A landscape with many peaks, sampled at points; each row gives a point and its height.
A climber steps from a point to the highest of its 3 nearest points, and stops where none of them is higher. Distance is the straight distance between rows; heights are no part of it.
Q301: [-11 32 4 40 -1 -37 8 -15 -30 -13 3 36 48 -19 58 14 -9 35 33 -48 -18 -8 14 36]  height 78.8
Q194: [-5 -31 -49 30 26 42 52 0 -65 -24 -27 40 34 -7 34 -20 -22 18 -6 -21 -22 -3 24 73]  height 67.5
Q490: [-5 13 -16 40 1 -38 4 -27 -23 -18 -12 34 47 -35 25 4 -13 32 18 -52 -29 11 -3 39]  height 44.0
Q558: [12 -15 -3 -31 -20 11 0 -3 12 -5 32 -22 30 -32 -82 -22 -7 -14 -21 17 -15 4 -50 14]  height 62.2
Q628: [31 8 15 -37 -22 2 -21 9 18 -2 8 -17 -6 -1 -24 12 9 -6 -13 28 13 29 -11 -41]  height 59.2
Q38: [-6 18 9 0 -11 -24 -21 5 6 3 14 19 26 -38 8 0 22 46 47 14 -16 42 -16 4]  height 12.0
Q114: [-7 2 -29 42 14 8 30 1 -56 -24 -6 45 30 -2 71 -6 -35 46 16 -32 -10 -5 27 65]  height 43.5
Q786: [-20 -47 -55 23 29 31 53 15 -65 -42 -33 57 31 -31 32 -21 -9 12 -4 -14 -11 -5 29 92]  height 61.3
Q793: [-19 25 21 15 2 -33 -8 11 -7 3 -24 23 -17 11 46 1 3 16 4 13 -8 -24 16 -4]  height 36.0
Q580: [1 -18 -36 26 11 9 37 -5 -41 -25 -10 31 38 -21 24 -19 -39 14 -6 -39 -12 -9 6 72]  height 48.2
Q950: [-11 8 1 5 -27 -48 -11 4 -2 2 6 12 32 -53 -7 -12 17 47 26 -16 -10 21 -11 17]  height 17.2
Q588: [-7 -13 -17 -27 8 10 5 4 18 -33 23 -3 -37 14 -44 -26 -8 -50 -29 1 17 -26 -7 13]  height 83.6
Q44: [-9 46 7 30 -4 -17 -16 9 -41 -8 -26 53 33 -1 81 15 1 48 32 -31 -20 7 23 31]  height 39.8
Q299: [-15 39 41 8 -11 -29 -24 10 -11 24 -43 26 21 5 67 21 24 44 33 19 -10 25 38 -36]  height 17.4
Q527: [-17 41 19 25 -5 -34 -11 3 6 -1 -18 29 41 -11 46 -7 17 50 42 -7 -9 14 2 3]  height 19.7
Q352: [-10 -36 -32 24 6 24 38 -11 -49 -32 -17 24 20 -9 27 -19 -42 2 -4 -20 -18 -8 29 59]  height 58.3
Q829: [31 -4 11 -30 -36 10 -23 -11 20 18 23 -40 25 -26 -29 -7 8 -6 13 27 -7 20 -42 -31]  height 24.0
Q762: [9 -16 -17 -14 9 -13 18 -22 -14 -9 39 -11 1 -46 -58 -50 -8 -5 -31 -8 0 3 -18 48]  height 34.9
Q192: [3 -25 -19 10 8 -3 33 5 -7 -21 10 -4 -11 -7 -14 -37 -20 -5 -1 4 -21 -31 -9 55]  height 39.6
Q219: [50 -27 -18 -35 -51 0 -3 -27 33 26 40 -68 36 -47 -101 -28 -4 -14 -6 11 -3 15 -64 -3]  height 16.6
Q934: [-23 -15 -54 39 16 13 30 25 -50 -39 -15 51 25 -7 45 -11 -30 34 8 -37 -15 7 34 76]  height 47.1
Q276: [8 20 9 -42 -7 -6 -53 -20 31 52 7 -87 -40 -12 -32 67 44 -13 29 23 14 36 -17 -88]  height 8.7
Q907: [10 -17 -10 -41 -2 10 4 -18 8 3 30 -7 0 -12 -80 -30 -12 -39 -38 1 -1 -15 -23 26]  height 69.7
Q130: [22 23 16 -24 -22 -8 -30 18 7 8 8 -12 7 -18 5 0 30 9 22 26 -9 30 -6 -8]  height 26.5
Q576: [1 -30 -14 -29 2 29 11 -5 47 -1 6 -25 -20 37 -107 -18 -2 -60 -13 10 40 -9 -32 -36]  height 44.8
Q184: [10 -33 4 -27 6 24 -2 -4 58 10 -2 -32 -26 47 -89 -8 -11 -45 -16 5 43 -18 -15 -56]  height 53.1
Q75: [-4 32 29 -10 -13 -33 -19 34 9 14 -17 5 14 -9 35 10 26 14 23 18 -2 22 21 -31]  height 11.2
Q769: [-4 -33 6 -31 18 38 2 10 69 50 -4 -72 -68 57 -83 -8 10 -29 -20 -6 50 -17 16 -48]  height 71.7
Q46: [-26 37 35 28 -1 -25 -3 4 -17 15 -27 23 3 20 72 9 2 7 4 21 -11 -4 28 -15]  height 24.3
Q961: [-8 -8 -8 27 18 19 23 -12 -34 -14 -14 35 -11 37 47 13 -1 -8 0 3 -28 -16 29 44]  height 77.6
Q59: [24 6 -20 46 -2 -21 7 -32 -38 -8 6 46 56 -70 40 28 -21 32 14 -56 -10 17 2 68]  height 19.1
Q74: [-16 -4 -37 36 12 17 32 8 -47 -26 -35 49 24 6 54 -11 -21 32 1 -7 -11 -10 25 61]  height 56.1
Q705: [0 10 5 -29 4 19 -10 13 20 14 -2 -11 -21 29 -9 3 12 -20 -27 20 28 3 6 -54]  height 50.1
Q763: [-22 7 6 27 6 -11 11 7 -16 -17 -16 2 -17 24 40 -11 -9 0 2 13 -22 -29 9 16]  height 45.2
Q874: [-10 46 43 31 -10 -42 -29 11 -26 16 -37 50 37 -3 87 9 7 45 43 -4 -15 22 15 -12]  height 24.2
Q854: [34 28 13 -26 -27 -6 -29 -2 -3 6 13 -31 38 -19 -16 7 11 15 26 14 -5 35 -37 -16]  height 26.8
Q366: [6 -35 -32 -16 5 22 11 -12 7 -12 28 -4 -31 2 -62 -42 -15 -49 -35 7 12 -39 -23 26]  height 68.1
Q967: [2 -11 -10 15 4 -36 7 -26 -14 -3 19 9 22 -30 -30 -27 -13 24 4 -25 -16 -3 -7 49]  height 17.7
Q174: [-9 42 26 26 6 -13 -8 25 -38 -6 -38 44 -4 32 95 14 2 39 20 4 -15 -1 31 -2]  height 22.3
Q910: [-13 -39 -33 26 16 33 43 -7 -14 -33 -8 20 -17 29 32 -3 -10 -22 -14 -3 -32 -27 10 47]  height 57.8
Q571: [-42 1 10 0 29 -2 -3 20 8 4 4 1 -37 20 37 20 15 -13 -9 11 12 -23 31 -46]  height 16.4
Q281: [-2 -27 -28 8 37 0 18 -11 -5 -16 8 -6 -31 7 -3 -26 -20 -38 -25 11 -12 -35 -10 45]  height 50.5
Q317: [4 19 2 -16 -9 -22 -7 14 -1 12 0 5 14 -29 -1 -18 20 17 7 25 -13 -1 -8 -4]  height 18.0
Q553: [-5 -12 -21 13 9 -20 30 -19 -11 -5 -2 -2 15 -8 1 -19 -23 7 6 -5 -11 -18 -8 46]  height 28.8
Q968: [26 -39 -9 -26 -44 9 2 -23 4 8 36 -17 38 -57 -84 -20 -7 9 3 -14 -17 22 -47 6]  height 34.8
Q845: [-3 -28 -13 -9 28 5 6 20 2 -16 24 0 -39 23 -1 -23 1 -34 -23 1 11 -27 -4 6]  height 64.8
Q634: [-19 39 24 36 20 5 -6 27 -44 -22 -28 39 -14 42 104 26 -7 18 13 -9 -14 -9 63 15]  height 14.7
Q746: [-36 -3 7 20 24 4 -4 3 14 0 0 7 -59 44 48 27 0 0 -13 -3 3 -36 27 -29]  height 22.1
Q423: [-7 10 -5 -13 1 20 -12 7 27 -3 4 -19 -25 25 -44 -8 -1 -43 -33 1 27 -1 -5 -31]  height 64.0
Q992: [-8 26 17 40 1 -14 1 16 -31 -7 -12 33 11 26 72 1 -14 19 19 4 -22 -6 27 21]  height 35.0
Q896: [-14 -11 -12 -15 10 -14 -8 12 0 -4 14 6 -25 -5 -19 -22 -6 -14 -18 17 9 -19 -6 8]  height 59.1
Q996: [17 19 32 -13 5 6 -25 24 9 15 -3 -12 -7 1 12 23 13 5 -9 30 22 17 18 -38]  height 32.0
Q337: [-15 -13 -9 19 11 -6 11 -6 -11 -21 5 5 -23 9 12 -2 -17 -14 -6 3 -13 -26 16 20]  height 37.2
Q541: [29 -26 17 -32 -33 14 -6 1 33 11 4 -31 -2 6 -47 6 4 -32 -3 30 17 12 -27 -28]  height 80.6
Q749: [-22 1 -3 32 22 40 21 28 -31 -30 -21 53 -54 51 96 19 -2 8 -19 7 -15 -17 46 9]  height 44.9
Q223: [18 -22 12 -33 -21 19 11 -18 41 7 27 -45 14 1 -84 -12 -13 -53 -37 25 15 -1 -41 -17]  height 38.4
Q942: [20 8 19 -5 10 25 -20 -17 60 47 0 -79 -38 27 -27 35 39 -12 12 -2 45 13 -16 -91]  height 11.9
Q275: [-8 25 -17 35 11 -22 3 -16 -35 -29 -6 48 51 -46 52 27 -14 60 16 -59 -12 22 11 59]  height 37.1
Q170: [18 -17 -6 -20 -43 -6 -9 -5 4 13 30 -14 34 -74 -61 -12 -2 24 15 -26 -20 32 -33 14]  height 21.9
Q538: [-19 -1 0 28 18 -5 17 6 1 -15 -7 20 -43 38 42 10 4 2 -10 1 5 -30 13 -20]  height 28.6
Q45: [-20 -12 -23 35 17 43 32 25 -44 -43 -40 63 -8 36 68 5 10 11 -14 11 -23 -15 43 47]  height 56.3
Q400: [0 9 -11 49 -9 -25 25 -29 -23 -18 1 35 55 -35 14 4 -27 29 9 -51 -5 9 7 57]  height 30.3
Q644: [40 -26 -3 -49 -37 14 -11 -26 35 19 20 -56 18 -20 -71 -3 2 -22 28 17 5 19 -39 -35]  height 13.8
Q938: [10 0 3 -25 -3 28 -8 11 36 23 -2 -25 -24 37 -45 10 7 -36 -26 5 49 7 -3 -49]  height 64.4
Q379: [11 -32 -12 -23 4 21 12 -21 23 0 25 -19 -9 8 -84 -30 -25 -68 -46 1 25 -23 -38 17]  height 55.5
Q412: [4 -21 -4 -20 -1 24 -11 -5 36 5 18 -19 -15 9 -75 1 -8 -44 -25 3 25 -20 -16 -19]  height 52.8
Q21: [-17 17 28 -17 1 -19 -16 34 6 33 -3 -2 -16 -6 37 34 30 27 -3 25 10 21 27 -40]  height 19.2
Q331: [-20 24 11 21 -4 -24 0 1 -17 -8 -28 28 22 10 37 -9 6 25 27 -8 -18 -12 17 26]  height 21.2
Q393: [20 1 4 -36 -12 10 10 -7 21 -3 7 -16 9 9 -62 -13 -3 -22 -27 23 11 -7 -28 -5]  height 52.2
Q296: [-2 2 -4 -10 -1 -22 -1 -13 -10 -1 17 -4 25 -36 -28 -35 -2 12 5 -3 -14 10 -14 27]  height 19.6
Q30: [-19 15 9 16 -3 -34 0 -17 -16 -2 -9 21 46 -16 24 -11 11 38 36 -16 -18 5 4 22]  height 26.7
Q330: [31 12 22 -18 -8 15 -53 -17 21 43 -7 -48 -15 2 3 57 25 -2 8 11 18 25 -9 -67]  height 17.8
Q158: [-21 13 22 39 13 5 18 14 0 1 -11 13 -52 46 64 26 -7 -8 -13 1 -1 -23 38 -28]  height 20.6
Q367: [-1 -8 -1 13 -17 -31 2 -13 -2 0 15 12 44 -77 -37 -17 5 40 23 -35 -10 24 -26 31]  height 11.3
Q783: [1 7 5 -29 -27 -2 -12 3 16 15 17 -10 10 -19 -35 -15 9 -13 -7 27 -2 11 -13 1]  height 35.9
Q312: [-3 -30 -29 -23 10 -9 8 -19 -15 -22 36 -9 -8 -29 -50 -37 -19 -23 -19 -3 1 -17 -23 40]  height 47.7
Q939: [-16 -18 17 -18 8 40 -20 1 43 57 -11 -57 -62 72 -46 12 18 -19 -28 -8 46 -11 19 -72]  height 57.0
Q589: [-26 12 10 35 9 -19 5 7 -24 -17 -29 34 -25 23 72 14 -7 -3 2 3 -28 -23 33 -5]  height 59.7
Q287: [28 3 19 -13 -14 13 -19 0 28 23 -3 -51 -7 8 -29 31 19 -17 9 28 22 13 -18 -68]  height 35.5
Q897: [0 19 18 -10 -8 -28 -10 9 9 8 0 10 11 -8 -4 -15 15 9 8 26 -5 -6 -2 -5]  height 23.2
Q693: [26 41 32 -36 -7 3 -45 -1 0 29 -5 -41 -5 -8 30 44 36 14 19 14 -4 56 4 -68]  height 2.5
Q665: [-35 -1 10 -19 28 10 -17 14 33 11 0 -12 -59 38 0 26 22 -20 -30 -16 40 -21 14 -53]  height 61.2
Q168: [-16 -7 13 -21 6 34 -8 15 26 9 -5 -7 -51 41 -44 5 -6 -43 -28 -21 41 -5 0 -50]  height 77.8
Q191: [48 2 12 -34 -27 -4 -16 -13 21 23 7 -56 4 -5 -31 29 1 -18 23 20 8 33 -32 -63]  height 23.0
Q257: [36 -14 1 -30 10 27 -12 1 63 10 18 -60 -18 -4 -72 20 2 -37 -9 16 32 4 -27 -74]  height 21.8
Q595: [30 12 7 -32 -19 -4 -10 15 4 6 11 -12 22 -19 -22 -6 17 11 3 17 -7 25 -33 -10]  height 37.3
Q163: [-11 11 10 -11 21 -18 -16 22 22 5 4 14 -18 9 40 8 24 8 -1 15 -6 -4 19 -31]  height 9.9
Q447: [-16 -12 -6 37 11 17 26 15 5 -21 -18 25 -28 50 66 16 -12 -24 -13 10 -9 -28 17 2]  height 21.1
Q218: [38 6 18 -26 10 6 -38 -27 41 41 2 -84 -38 -5 -43 46 26 -19 24 0 27 18 -27 -79]  height 20.0
Q344: [-7 3 -5 37 8 -1 26 -18 -29 -25 8 23 16 1 17 -14 -22 21 2 -33 -14 9 13 52]  height 33.4

Call two points neighbours if one is among the 3 nearest of the other. Go from one point of each pair to the other, from neighbour to neighbour, staying as high as possible. Name the lowest point that can't be avoided.
Q194 and Q538 => Q447
Q168 and Q588 => Q412
Q588 and Q907 => Q366
Q541 and Q588 => Q393
Q961 and Q589 => Q763
Q168 and Q769 => Q938
